A landscape with many valleys, sampled at points; each row gives a point and its height.
A ball rolls from a point to the lowest of its 2 nearest points, and stops where none of them is lower. Distance is the straight distance between rows; heights are no part of it.
(1718) h=571: [  3  11  64   5  -3  31  -9  34   2   3 -36  25   4   6  26   8  40 -35
  -7 -40  12  29 -21  21]
(1315) h=432: [  3   0  58  21 -12 -47  -9 -12 -17  -3   6 -62  -2  43  42  -2   1  -8
  34 -21 -15  41 -31  57]
(1915) h=647: [ 43 -73  -8  -6   1 -24  17  38  58  13 -22 -37  34  44  25   8  22  -8
   6  14   9  43  12  28]
(828) h=617: [ 59 -28 -40 -36   2   4   2  29  22  15 -31 -29  42 -19  48  20   5   5
  -6  48  38  12   8  41]
(472) h=650: [  0 -18  18 -24  19   4  30  20 -16 -24  -7 -16 -70   1   4  13 -15  -5
  47  42  13  11   7  40]
(1072) h=623: [ 42 -49  22  -3   7   8  -4  42  20 -45 -20   1 -15   1 -24   5  17  10
  19 -14 -43  13  35 -32]
(509) h=416: [-38  14 -47   3  13   4  12  33 -21   4  -3  54  68  -8 -23  39  -3 -23
 -54 -17  17 -48  -1 -18]
(181) h=529: [ 43  34   8 -20 -14  29 -14  38  36  -5 -34  -2  14  14  -1   3  31 -40
 -26  36  19  10  12  -1]
(517) h=654: [-59   5 -19   2 -38  14   8  -8  -5  -2 -15  37  19 -25 -23  35  -8  10
   2  -1 -40   0  24  -9]
(1532) h=333: [-28  29 -34   8  35  -5  -4  34 -14 -22   7  36  36  32   1  39  -7 -16
 -22 -19   1 -20 -29 -25]
(1131) h=673: [ 62 -31 -22 -32 -11  47  14   7 -22  16  -9  60   1 -42   0  -7 -20  22
   3   2 -30  70  30 -26]
(1895) h=475: [ -7   2 -46  -9 -19  36  22   8 -50 -17 -11  45  75 -19 -28  32 -12 -13
 -63   9  41   4   6 -23]
(1190) h=704: [ 24 -48  18 -41 -34 -16   5  21  57 -36  -8 -53   1  53 -11 -32   2 -30
 -15  38  11  13 -21  15]
(1342) h=774: [ 16   0 -18 -45  -6  29  40  13  -3  18  53  25  -3 -19 -14 -17 -62  17
  40   7 -29  56 -14  -8]
(862) h=581: [-54 -26  20 -13 -34  13   9 -33  32  -6 -12  -6  38   8 -41   8  -3 -20
  24  12  -4   2  35  34]
(1788) h=447: [ 58 -15 -65 -63  -9  29   4 -26 -20 -28 -39 -21  27 -24  -6  -2 -64  16
 -31  58   0  17  -8  -5]
(1916) h=506: [-82   8 -13   7 -16   2  63 -13  18  17 -35  44  37 -30   0  -2   3  24
  17  -9  22 -19   1  11]
(954) h=690: [ 13 -26  38 -23 -30  14   8   0  29 -47  -5 -61 -22  28 -18 -21   1 -13
 -14  30   6 -26  15   1]
(1940) h=556: [ -1   0 -29 -21  -2  56  21  44 -66  32  22  52  31 -33   1  -9 -45   6
  -8   5  28  24 -17 -25]
(778) h=845: [ 12 -46 -34 -40  46 -12   6   8 -34 -23  56  17 -19   8   2  11 -43   3
  26  17  13   1 -37  27]
(1069) h=608: [-15   0  -5  16  28  10 -47 -35 -53   2 -37  18  11 -42  25   8   4  22
 -14 -34   2   8 -16 -25]
(860) h=442: [-23 -44 -21  25  49 -33  50  39 -23 -66  -4   0  -7  53 -21  42  24 -15
   9  -4  33  29   0  23]
(644) h=523: [-54 -36  -5  20  31 -12 -13  -4 -41 -10  27  20  30  31 -46  16 -19 -21
  54 -22   1   8  -3   0]
(1263) h=705: [ 59   2 -22 -65 -33  28  39   7   1   2 -13  60 -15 -37 -11  -7 -19   2
 -19  55 -34  83  22  15]
(883) h=473: [ 43  -3 -75 -64  11  49  14   3   6 -14 -34 -19  56  -5 -37  -3 -49 -23
 -20  37  32   0  30 -25]
(1754) h=502: [ 30 -98 -13 -21 -28  27 -27 -48  24   0  -5 -11   4 -11 -24 -23   2   8
 -15 -36 -28 -10  26  -6]
(703) h=776: [ 23 -27 -51 -48 -50  54  16   5  -9   8  25  22  22   8 -31 -27 -20  20
   3  21 -20 -11  17  22]
(345) h=735: [  7  12   3 -17 -46  44  34 -36  32  -7  -6  36 -21  -2 -17   2  14  -3
 -63  31 -19  -7  23  17]
(182) h=565: [ -9  50  -2  -2  41 -30   0  29   9   5  35  53   0  -7 -22 -32 -10  31
  27  -6   0   6 -16  -7]
(653) h=658: [-22  -5  26  52 -33 -17 -18  -2   6  14 -47 -23  14  -7  21  32  41  20
  -8 -28 -38 -39   7  -2]
(1091) h=476: [ 20  -5   8 -20  37  32  24 -29  20   9 -30  20 -37 -67  35  14   8   5
 -20 -12   3   7  18 -20]
(855) h=889: [ 13 -27  30 -16  29   7 -39  -6 -40 -41  21  -1 -37   1 -32 -21 -37 -37
  42  -7  10  34 -17  -4]
(1873) h=546: [-78   6  14  32 -20   7  -4 -41   4  47 -44  -8  -5  17  20  20   6 -12
  31 -42 -22   3 -41 -43]
(623) h=248: [-10 -35  82  -5 -41 -28  20 -15   7  33   3 -63 -50   3  62 -37   9 -41
  -8 -11 -25 -25  15   4]
(774) h=366: [ 22 -43  -6  -5  -6  46 -39  22   1  -4  49  17  26  -9 -28 -50   8  11
   7 -56  26   3 -10  -9]
(206) h=470: [-68  20 -25  20  17 -24  23   8   9  -1 -53  30  13 -27  16  11   7  27
  17 -21   3 -32  -8 -37]
(822) h=320: [-23  59  26  15  10 -17  28 -20  24   3 -10 -45 -19   4   4   2   1  21
  46  -6  -6 -37  10   6]
(1109) h=675: [ 18 -51   9 -28 -35  18   5  18   3 -30 -32 -48 -60  35  -6   0  -3   0
  24  39  -9 -10  10  21]
(1559) h=280: [-34   5  60  10 -16 -27  17 -23  22  27  -9 -57 -36  12  12 -16   4 -22
  33   0 -11 -17  20  17]
(787) h=396: [-40  61 -36  27 -31  -3   3 -27   4  28  -6 -40  16 -15 -12  36  14  19
  21  -2   0 -70  18  -9]
(415) h=591: [ 25   5  14   9  30   5 -44 -13  -3  30 -33 -15   0 -18  62   7  19   0
 -16 -45  -7  12 -22 -10]
(1924) h=594: [ 19 -44   0 -26  29 -29  -4 -51  29 -32  16 -68 -55  22   3 -18 -14 -39
 -14  41   9 -33  15  24]
(51) h=809: [ -4  -8   0  13 -12 -12  24  93  36 -35 -10 -25  46   7   6  15  -3  45
  12  -8  29 -23 -18 -33]
(1302) h=527: [ 33  -6 -29  11  16 -13 -23 -20   2  14  57 -24 -32 -17  -9  -6  17  23
  22  -7 -14 -54  25   3]
(1698) h=242: [ 14  54  25  -5 -24   8  11  -5   1 -11 -23 -17 -18 -24  23  24 -41   8
 -49  42 -22  32  -8 -44]
(1836) h=757: [ 31  -1 -43 -54 -41  42  32 -36  20   3  10   4   7  15 -18  19   3  -2
 -32  33 -40 -18  28  23]
(807) h=633: [ 18 -19  10 -19  15 -17 -15  13  42 -31  13  -1  -2 -25  -3 -32  15   5
 -18  35  39 -23   3  19]
(1834) h=553: [ 56  -8 -12  -3   3  -6 -33 -30 -19  -1  38 -67  -4  10  15 -13  -6  10
   8  11   7 -62  14  36]
(171) h=508: [-16 -17  20   3   8  28   7 -28  29   7 -23  60 -62 -34  35  13  15  -7
 -47   3 -13   7  -5 -26]
(1338) h=480: [-68 -13 -20  22  28 -23 -27 -19  10   2  12  17  12  35 -40  18 -16 -57
  12 -19  -3  17   1 -33]
(512) h=83: [-23  13  62   5 -27  -9  13  21  12  15  15 -16 -63  67  35  16   8 -56
  -5  21  -8 -13 -16  22]
(651) h=743: [ 23  16 -25 -55 -32  35  45  22 -24   6  37  69  11   1 -30 -18 -43   1
 -13  29 -31  60   4  15]
(1313) h=346: [ 25  19  13  27 -23 -37 -37   5 -49  -5  58 -31   4  31  -8 -23   8  23
  63   5  -3  -2  15  59]
(1358) h=383: [  3 -33  -4  40  32 -43  65  34  14 -65  28 -19  -3  54 -30  12  22  17
   2  17  47  60 -24  32]
(198) h=700: [-68  31  21  62  -8 -52  -8   7   2 -19 -29  18 -14  51 -15 -15  47  -3
  25  -1  13  -8 -18 -12]
(520) h=294: [ -7 -15  17  26  22 -40   1  22  28 -58  14 -13 -18  26 -23 -19  29   1
  -3  18  31  19  -2  28]
(1550) h=277: [ -3  12 -11  12  -4 -12 -41   2 -41 -18  24 -13  23 -11  -3   1 -10  41
  36  -8 -21  -7  -6  35]
(1368) h=356: [-29  10 -35  29  28  -9 -19 -19 -25  27  19  53  28 -20  11  10  22  24
 -19 -38 -18 -42   2  -2]
(586) h=498: [-17  48 -14   3  39 -23 -25  34   2   8  59  29  15  27 -25 -14   1 -27
  32  20  17  -6  -3   5]
(277) h=758: [ 18  30  11  15  49 -18 -57 -13   5   2  20  -6   0 -27 -43 -12  32 -41
   1  10  42 -28  64  -1]
(102) h=910: [-33  26   8  -6 -13  13  19   5  32  41 -14  -1   5  13 -11  37  -8 -33
  39  -9 -28  29  38 -28]
(618) h=318: [-45   9 -43  27   5  -9 -26 -15  -5  60  44  14  -1   1   4   3   0  -6
  14  17  30 -43   2 -20]
(1594) h=507: [ 16  10  -8  15 -27  52  -9  11 -25 -10 -17  40  -6 -34  16  16  29  34
 -50  18   9 -39   4  -7]
(950) h=588: [ 34 -17 -34 -26  33  33  22  41 -49  36  11  35   7 -21  20   4 -42   7
  33   7   7  36  12  12]
(361) h=625: [ 52 -56 -58 -48  26  14  37  76 -52  13  -7  60   8 -18  -1  -5 -21   3
  13  25  13  17  32  36]
(1099) h=349: [ -7 -30 -20 -24  20  -5   0  10  61  31  30  -6 -13  -6   0   2 -24 -45
  12  39   8  21  17 -27]
(693) h=401: [ 44 -48  29  -7  -9  29 -49  10  -7  -2  20 -19  -6  -7  12 -43 -10  20
   1 -18   9  12 -28  -6]
(1409) h=635: [ 34 -54 -62 -46 -21 -16  15  39  45  17 -22 -35  32  27  30  -5 -13  -9
  -1  49   7  30  -1  34]
(1199) h=876: [ 40 -30  -6   2  22 -14 -55 -15 -37 -30  39 -38  -7  36 -32 -24 -18 -32
  30   1  -1   9  13  22]
(1844) h=468: [-18  -7  18  61 -11 -76 -30   1   8   3  48  -4 -41  44  -5 -49  37  24
   5  13 -12 -29 -12  28]
(984) h=626: [ -8  24  44 -27 -13  39 -24 -31 -24 -63 -55 -31   2 -42  -9   6 -29 -10
 -11  -6   2  12  -5 -16]
(256) h=676: [-54   5  -1  53 -15 -28 -26  10  -1  -5 -51   8  -8  36  17  36  19  14
  -6   5  -6 -28 -21 -14]
(834) h=510: [-53   3 -17  33  42 -55  43  19  -5 -28 -40   6   9  -1   2  21 -21  39
  53 -31   5 -28 -22 -16]
(637) h=511: [ -1  25 -38 -22 -35  51 -17 -26 -25 -22  12   7  68  -4 -38  11 -21 -32
 -59  19  24 -14 -14  -2]
(1609) h=566: [-36   0  33  11 -22  24  -8 -27 -21   5 -11 -20   8  23  -8  22 -13 -18
   0 -62 -28  -6 -20 -20]
(485) h=783: [ 15  18  -6  33 -26  -2 -54  -4 -18  24  14 -29  31 -19 -21  -2  25 -18
  42  -9  10 -12  41   8]
(1528) h=694: [ 58 -84 -41 -43 -22  -6 -19  22  18 -16 -64   5   6  31   6   5  16   4
 -20  32 -38  45  19  45]
(606) h=740: [-19  39 -13  36  17 -31 -44  -1   2 -16  18 -21  16  22 -50   0  37 -37
  -1  -2  20 -46  31 -28]
(796) h=409: [-12 -12  23  29 -32 -32  -5  43  45   2  17 -11 -33  -4  32 -38  38  58
   5   1   7 -30 -15  -6]
(962) h=516: [ 21   5 -43 -26  -3  24  19  18 -77  -1  -5  53  71 -31   2  23 -53  15
 -50  14  15  32 -19  -4]
(837) h=472: [ 22 -37  45  11  -5 -12  24  43  23 -33 -28 -14 -19  17  58   3  35  34
  -3 -26   5  26 -45  52]
(806) h=283: [ 27 -15  74  -4 -13 -56  -8   3 -11  -8 -36 -55 -42  -1  65 -25  18  -6
 -20   5 -38  -4  15   4]
(1157) h=287: [ 36  48 -30 -13  11  15  29  17   6  67  73  14  29 -40   6 -36 -24  39
  37 -38 -25   9   7 -12]
(1155) h=494: [-12   5  -7  17 -53   4 -23 -15  26  39 -31 -32  47 -43  12  27 -26  -3
 -17  19  -9  27 -11 -75]
(1285) h=415: [-36  -3 -10   8  40 -12   4  45 -19 -42 -12  19  -5  43 -12  50  -9 -49
   2   2  36  13 -19  -6]
(1246) h=824: [ 10  41 -26 -60  37  -4  46  42 -19 -45  23  30  37 -20 -32 -16 -51  18
   0  10 -21  19 -14   3]
(709) h=413: [ 20  10  62  27  24 -21  13 -22 -12   4  12 -47 -22  32  34 -26  30   9
  24 -43   3 -13 -21  53]
(1885) h=343: [  8  -9  21  72  61 -68  11 -27 -13 -23  10 -43 -43  63  12  26  43 -35
 -46 -34  11  16 -10   7]
(1049) h=605: [ 39 -30 -11 -59  20 -14  22  30 -11 -35   5  10 -43  11 -14  -1 -24  -9
  48  22 -17  55  24  41]
(1802) h=579: [ 47 -69 -30 -31 -44   2 -29  13  40 -17  11 -27  18  59 -30 -14 -10 -14
  12 -12 -56  16  12  -8]
(779) h=721: [-55  39  12  52  -7 -39 -21 -21   9 -25 -17   9  15  37 -40   2  25 -26
  24 -16  -8 -51  12 -18]
(1586) h=584: [  7  10  -5 -15 -25  36 -17 -11 -12  -5  -6 -22  57  18 -17  16 -19 -17
  -3 -42 -24   6   0  -1]
(7) h=368: [-12   2  63  65  -5 -61  11  -1 -23 -24  35 -47 -55  30 -12 -61  30  24
  26  -4  23  28  -9  10]
(1320) h=866: [-38  82 -10  -5  54  14  34   1 -49   2 -37  44 -10  -3   3   4 -34  -2
  21 -19  34 -11 -47 -22]
(223) h=593: [  4  24  65 -19   3  27   0 -36 -13  35   4  21 -30 -11  41 -24   6  -7
  -9 -33 -24   9 -42  19]
(63) h=548: [ 18  13  10  -8  -9  23 -12  -9   7 -17   5  22  33 -37   7 -13  -3  33
 -44 -13   5  -6  -9 -11]
(54) h=477: [ -4 -40   8   0 -30  -5 -16   1  39  12 -20 -25  34 -16   6   8  -7  -6
 -14  -1 -25  25  -2 -35]
(424) h=426: [ -5 -17 -34   2  28 -17 -27 -53  11  22  42  35 -10 -33  15 -23  20  51
 -20 -47 -31 -39   3 -11]
(856) h=899: [-25  34   8  24  -5 -16  17  32 -14  28 -33  36 -12  47   4  45  12 -23
  49 -22 -31  26  31  -9]
(538) h=648: [ 34 -30  -8 -19   8  23  -4  23 -14 -11 -13  16  12 -33 -12   2 -10  29
  34 -26 -31  25  40 -23]
(1009) h=717: [ 20 -52   6 -62 -31  33   7 -20  56 -13 -21 -46  -2  22 -23 -57 -30 -44
   3  15  29  23 -26  23]
(1945) h=595: [ 70 -13 -61 -50  18  18  10 -17 -10  12 -18  21  58 -33  21   9  -6   5
 -37  22  20  23  16  45]
(1217) h=173: [-66   5 -49  17  11 -10 -26  13 -25  30   6  44   0   5  14  43 -26 -14
 -17  15   0 -18 -27 -28]
(1702) h=559: [-45 -31  25  13 -26  -4 -12   3 -11 -28  17 -16  27  17 -44 -10  -5 -11
  42  -5   8  12  10  22]
(1776) h=865: [ 25 -22 -38 -19  20   4 -40  -1 -27 -13  45 -23 -18  43 -14  -1 -36 -15
  34  47  23 -13 -10  25]
(1536) h=460: [ 15  15  32  35 -19  21  15  28  44  56  -3 -29 -40  10  25  -8  34  22
  34 -18  10 -27  33 -15]
(213) h=512: [-58  28 -15  41 -50  12 -16 -29  -6  62 -40  -6  25 -42  11  19   1   6
  20  13   2  -2  12 -57]
(1253) h=249: [-20   1  45  56  29 -29 -15  11 -35 -14   4 -28 -66  65   6   5  15 -59
 -18  19  55  32 -32  -9]
(604) h=379: [  4  60  -9  -7  24  31  33  -8  38  39   7  32 -27 -19  18  -1  22  39
 -15 -46 -12 -28   6 -11]
(562) h=549: [-36  -9  -6   7  57 -41  30   5 -15 -26   0 -11 -20  26  22  40 -15   8
  39 -20  13  -1 -34  30]
(1375) h=592: [ 10  40  18 -13   6   4  -9  25  30 -29  13  19 -11 -44 -27 -30  -2  28
  -9  13   8  -4   4  -4]
(11) h=363: [ -6 -23  30  55 -11 -28  -1  27  35 -27  17 -12   1  14   3 -21  52  16
 -18  -7  33 -31 -10  21]
(414) h=51: [ 18  56 -30  19  47  -6 -32 -34   9  46  -2  17  10 -69  38   5  24  19
 -42   8  42 -25  -4 -14]
(906) h=400: [  6 -40   1 -12   9 -16 -21 -35  17  21  20  19  -5  -7 -15   2  -3 -50
   3  32 -22  36  22 -20]
(1042) h=387: [  6  25  33  29   0 -28 -14   5 -25   4  62 -28 -25  46  20 -26  11  32
  30 -16  10 -15 -43  54]
(1103) h=461: [ -2  10  -4  21 -27  23 -27  37  -2   8   4  12 -25  -5  24 -15  37  57
 -22   1  20 -60  -5   8]
(1937) h=403: [  3  -7 -31 -51 -18  23  -1 -12   3 -15 -27  -6  11 -16 -16  42 -45 -26
 -29  49  -9  28  -6 -26]
(1423) h=501: [ 39  24 -46 -51  -4  39  -2  22  19 -22 -16   1  34  19 -38  -5   2 -42
 -44  37  11   2  16  -8]
(1591) h=542: [-40  10  30  17 -24  13  -7 -68  -3  42 -14  63 -60 -23  10 -15   0   1
 -47   7 -16  17 -27 -18]
(1811) h=557: [ 22 -53 -17 -13 -21  15 -34  -9  22  -7   4  -2  16  58   0  14  -3 -47
 -33  -6 -54   9  10   0]
(912) h=573: [-11 -12  47   3 -16  -9 -34 -40  13  49  23  35 -35   2  28 -28  12 -13
 -44 -34 -38   9 -42 -16]
(2) h=627: [-47   9  59   2 -38  -8 -20 -24 -15   9 -59   1  15 -25   9   3   8 -16
 -23  18 -18  10  -6  12]
(1842) h=431: [-46  62 -37  32 -13  10  33 -12 -21  19 -54   1  21 -20   7  14   7  41
  29 -24 -10 -62  -7 -22]
(3) h=531: [-75  26 -17  35  -6  15   2 -38 -12  54 -49  17  -2 -14  13  -5 -21  22
  57  -8 -19   2 -29 -69]
(680) h=301: [ 26 -31  39  48  50 -63 -11  -8 -30  -9   9 -40 -53  63  37  23  15 -46
 -42 -10  39  24 -52 -10]
(193) h=452: [  4  15  14 -14  37  28  40 -75  23  25  -7 -17 -37 -54  13  14 -18  11
   7 -28  -8  -9  31 -17]
(222) h=446: [ 16 -15   3  15 -21 -15 -31  -1  44  35   8  21  19  -9   0  12  14 -29
  -9  -6 -37  39  48 -46]
(1751) h=918: [-54   3  -2  20   6  21  45 -34  25  43 -33   2 -24  -4  -3  30   5  -9
  31 -27 -35 -11  40 -56]
(610) h=878: [-25  61   3  16  20  39   2  17 -38  12 -31  18 -22  25   7   4  -1   7
  40 -43  -8  -6 -34 -22]
(1165) h=190: [-44  10  27   0 -26 -25  33  13  12  19  -2  -5 -30  48  28  35  15 -24
  35  18  -9  13 -14  53]
(5) h=541: [  5  27 -51 -29 -34  38  28 -49 -43  -6  25  24  47 -20 -16   5 -25  -5
 -55  59  50  -7  -4  17]
(667) h=165: [ 34  58 -36  10  30  29   0 -35 -40  31   7  40  26 -54  40   6   0  41
 -56 -14  23 -11 -24   5]
(1943) h=800: [  8  18  -1  40 -30 -30 -31  54  15 -11 -15 -32  55 -13  -6  20   1  35
  18 -13  -2 -22   3 -49]
(1740) h=574: [ 48 -14 -14  -2  -7   6 -47 -10   4  12   8  -3  25 -41  48   2  20  18
 -65 -14  -1 -10 -20 -10]
(1235) h=474: [ 53 -50  -3 -26 -48  56 -22 -44  -7 -10   1   2  -6 -21  -9 -33   1   7
 -62  -9 -12 -24  12   8]
(1468) h=555: [ 39 -27  21 -37  54  14   9   7  -6 -44 -12  25 -45  -4 -32 -12   9 -22
  32  -8  -9  42  29  30]
(1011) h=550: [  4  40  15  -5   7  30   0  36  23  24 -16  15  31  14   5  13  16 -61
 -16  -8  30  32 -12  -4]
(1224) h=528: [ 19 -67  13 -17  -5  -9 -38 -48  16  -6   2   0   5  11 -15 -21   5 -21
 -50 -26 -64   5  20   8]
(705) h=434: [ 70 -43  12 -32 -20  31 -53  15  -3 -20 -10  -6  -2   3  11 -28   6   9
 -41  11 -21  13  -8  19]
(1053) h=513: [ 35   7  23   3  39  41   4  -6  -6  -4  16  12 -56   8 -16  -9  16 -26
  45 -40   9   5  37  15]
(390) h=572: [ 39 -17 -24 -31  19 -17 -47 -21  16 -17   7 -78 -16   9  15  14 -10 -12
 -22  43   1 -46  -8   2]
(552) h=699: [-23  -4  -2 -12 -49   2   8 -11  15  -6  27  54  -5 -11 -32   2   5  -3
 -27  19 -25  -2  27  -5]
(188) h=816: [ -1 -18 -15 -26 -14  17  18  61  50 -23 -18 -46  31  13   3  20 -20  -6
  16  25  32 -13 -16 -20]
(731) h=134: [ 13  57  -9  35   8  21 -10 -41   1  35 -28 -13  26 -68  35  13   4  17
 -61  21  66  -8 -13 -49]
(247) h=293: [ 19 -34   6  10  10  -8 -46   5 -10 -42  48  14   4  -3 -52 -45  27  37
  13 -37   6 -14   9  -9]
(122) h=586: [ -2  41  40  15 -25  47  -9 -15 -24  42 -36  42   7  -2  35  -3  12  -4
 -11 -43 -10  21 -27   5]
(846) h=599: [ 42 -74  21   5 -43 -16 -16  43  41 -40  -9 -45  13  43 -38  -9  -2  -3
  11 -15 -34  10  30 -39]
(68) h=183: [ 10  60  15   4 -39  21  11 -22  25   5 -39 -12  19 -61  26  16 -18  16
 -55  39  27  18  -9 -51]
(1306) h=425: [-11  39  25  72  -2 -89 -22 -18 -30   0  49 -49 -15  56   5 -17  34   4
 -18  -7 -25 -26 -25  17]
(1947) h=773: [ 15  -3 -25   5  28  10 -32  12 -30  -1  18  -8  18 -16 -35   0  12 -11
  25  -3  30 -23  56  -1]
(608) h=791: [ 31  19 -18  11 -32  -3 -53  29  10  13  13 -32  48 -36 -21 -12   8   6
  10   6   5 -12  25 -44]
(1460) h=143: [ 12   5 -15  24  40 -34 -37  -4 -24 -51  34  11  34  11 -24   2  15  15
  15 -41  -9 -19  14  22]
(1030) h=634: [ -9  35  14  -1  28  27 -23  -7 -54 -52 -50  19   4 -50  -2  18 -28  19
 -21 -18  -2   8 -32 -23]
(556) h=888: [ -3  36  -3  52  27  -7   5  52 -29   7 -22  17 -10  63  16  28  15  -6
  52 -43  -9  11  -7 -27]
(276) h=570: [ 44  17 -52 -23  -2  36 -10 -43 -31  25  15  13  36 -30  13   4   4  -4
 -45  38  28 -19  12  40]
(1821) h=666: [ 43 -67 -57 -50   1  -6   9  49   7 -14 -16  42  -6   7   6   3  16  -4
   5  38   2  15  24  32]
(1232) h=644: [-28  11  24  30 -74   6 -26 -32   5  23 -53  -4  23 -36  13  15  38  18
 -32 -14 -41   3  31  -6]
(699) h=441: [-28 -19  21  17   2 -32 -48 -41  -1  16  14  -6  -5  15 -16  -2  -3 -69
  20  -5  -6  26   5  -2]
(1257) h=328: [ 56  63 -11 -22  25  15  53   6  42  43  39  10  31 -42  26 -13   1  53
  -6 -59 -13 -24  -8 -24]
(1068) h=925: [-36 -37   4  18  14  -3  12 -14  21   5 -29   4 -33  -4  16  53   4   0
  29  -8 -27 -12  49  -9]
(829) h=615: [-39  -2 -18  -8 -20  16 -14  -2 -45 -22 -13  37  58  12 -34  41  -4 -10
  -5 -22 -36   2  14  20]
(467) h=292: [ -2 -15 -12 -34  31  19  43 -14  58  44  36  -7 -14 -44 -10 -25 -35   4
  25  11  22  18  16 -39]
(759) h=316: [-29  13  69  68  14 -56  64   1 -12 -39  18 -55 -72  40 -25 -48  42   1
 -27   8  28  64  -5  12]
(1310) h=386: [-11   5  15  71  38 -80  -3 -44  -7 -15  31 -61 -17  48   8 -11  29  -9
  -1   4  20 -14  -4  17]
(1611) h=606: [-43   3  40 -12 -27   1  -4 -44 -30 -40 -55 -20  29 -28 -22  23 -22  -6
   4   3 -18  -8   5  32]
(420) h=543: [-62   5  21 -18   4 -25  41 -32  33 -17 -25  37  15 -55 -11   9 -14  21
  16  13  -4  14  12  25]
(717) h=257: [  2  42 -41  20  25  13  17 -18 -60  24  19  54  33 -49   0 -14  -8  52
 -17 -30  29 -32   5  -4]
(1785) h=412: [-13  23 -41 -12   8  21 -32  -8 -15  26  60  46  16  14 -34  -2 -18 -26
  -9   9   8 -25   6  -6]
(125) h=326: [-21  20 -15 -16 -12  27   7   3  -2  -1   5   2 -29 -21  12  37 -53   8
 -42  45 -16   0 -35 -53]
(1653) h=181: [-14  -6  58  30 -15 -46   5  22   8  -6   1 -21 -43  56   5  -5  22 -55
 -13  25  30  29 -23  24]
(1918) h=850: [-20  50  -8 -38  63  18  49  32 -28 -33 -14  33  16 -42 -19   0 -32   9
  -8 -13  16 -17 -20 -17]
(82) h=424: [  8  65   9   2  34  15  25 -59  11  42 -10   4 -67 -29  30 -10  16  16
  12 -29 -19 -41  -7  -8]
(1035) h=796: [  0   9 -29 -74  19  11  85  23  -7  -8  27  12  -3 -37 -10  -8 -74  36
  17  11 -24  20 -12 -20]
(1037) h=359: [-40  48  17   8  -6   8  20 -34  39   4   2 -64   2  -7  -3  22   5   4
  -4   4  -1 -90  10  27]
(1438) h=795: [  7  -3 -33 -29 -16  24  12  53  -3  11  64  23  40  21 -31 -17 -13  15
  42   5  -4 -22   2  12]
(114) h=451: [  3 -33  81  15 -20 -36  24  11   3  -1 -43 -40 -20  15  56  -9  23   5
  25 -16 -16  31 -35  55]
(1408) h=580: [-57  -5  23 -30   0 -25  20 -47  31 -36 -19  14  26 -14 -16  -9   6 -28
 -11  18  12  13  -6  55]
(1580) h=481: [ 20  -5 -40  -1  17  -5  -5 -43  16   7  42  10   9 -51  -5 -15  20  37
 -29   7  19 -55  10   9]
(109) h=430: [  3  21  12  -4 -17  24  28  21  34  53  12  21 -37 -14  35 -14  20  48
  16   1 -18   5   0  -3]
(480) h=414: [-31  25  54  56 -25 -72 -16   7 -13 -11   2 -25 -39  15  -9 -64  29  45
  43  10 -10  -8  -2  25]
(1870) h=505: [ -6  -5  22  20  35 -44  38  43  18 -37 -21  11 -17  25  39  28  23  30
  14 -11   3  12 -49  27]
(1017) h=482: [ 33   4  13 -13   1  34 -11  13  18  18   1 -30 -31  -1  18   7   8 -11
  18  -1  20 -19  26  11]
(123) h=237: [  4  22 -17 -15  43   4  34  -3  31  58  44   4 -22 -33  23 -41 -36  49
  59 -23   8   2  -9 -25]
(431) h=818: [ -3 -14 -45 -43  31  -4  28  60 -18   6  55  34   9  21 -12  -2 -40   1
  17  18  37 -31 -18   0]
(974) h=256: [-10 -20  71  51 -31 -53  45  26 -34 -14   5 -43 -75  53 -26 -29  27 -43
 -18  26  30  77 -17  26]

Where does a ball stop that starts at each point below?
(1199) -> (123)
(1918) -> (1460)
(51) -> (1611)
(1802) -> (1460)
(562) -> (1460)
(1009) -> (604)
(122) -> (414)
(829) -> (123)

Call two points neighbours if one is among the 2 nearest of the other. Go from one point of each pair to the other, from neighbour to neighbour, staying as low as possible. Name the highest point that can't be avoided.
(520) / (1217) -> (860)
(623) / (604) -> (862)
(1460) / (623) -> (114)
(414) / (623) -> (223)
(1611) / (1895) -> (1030)
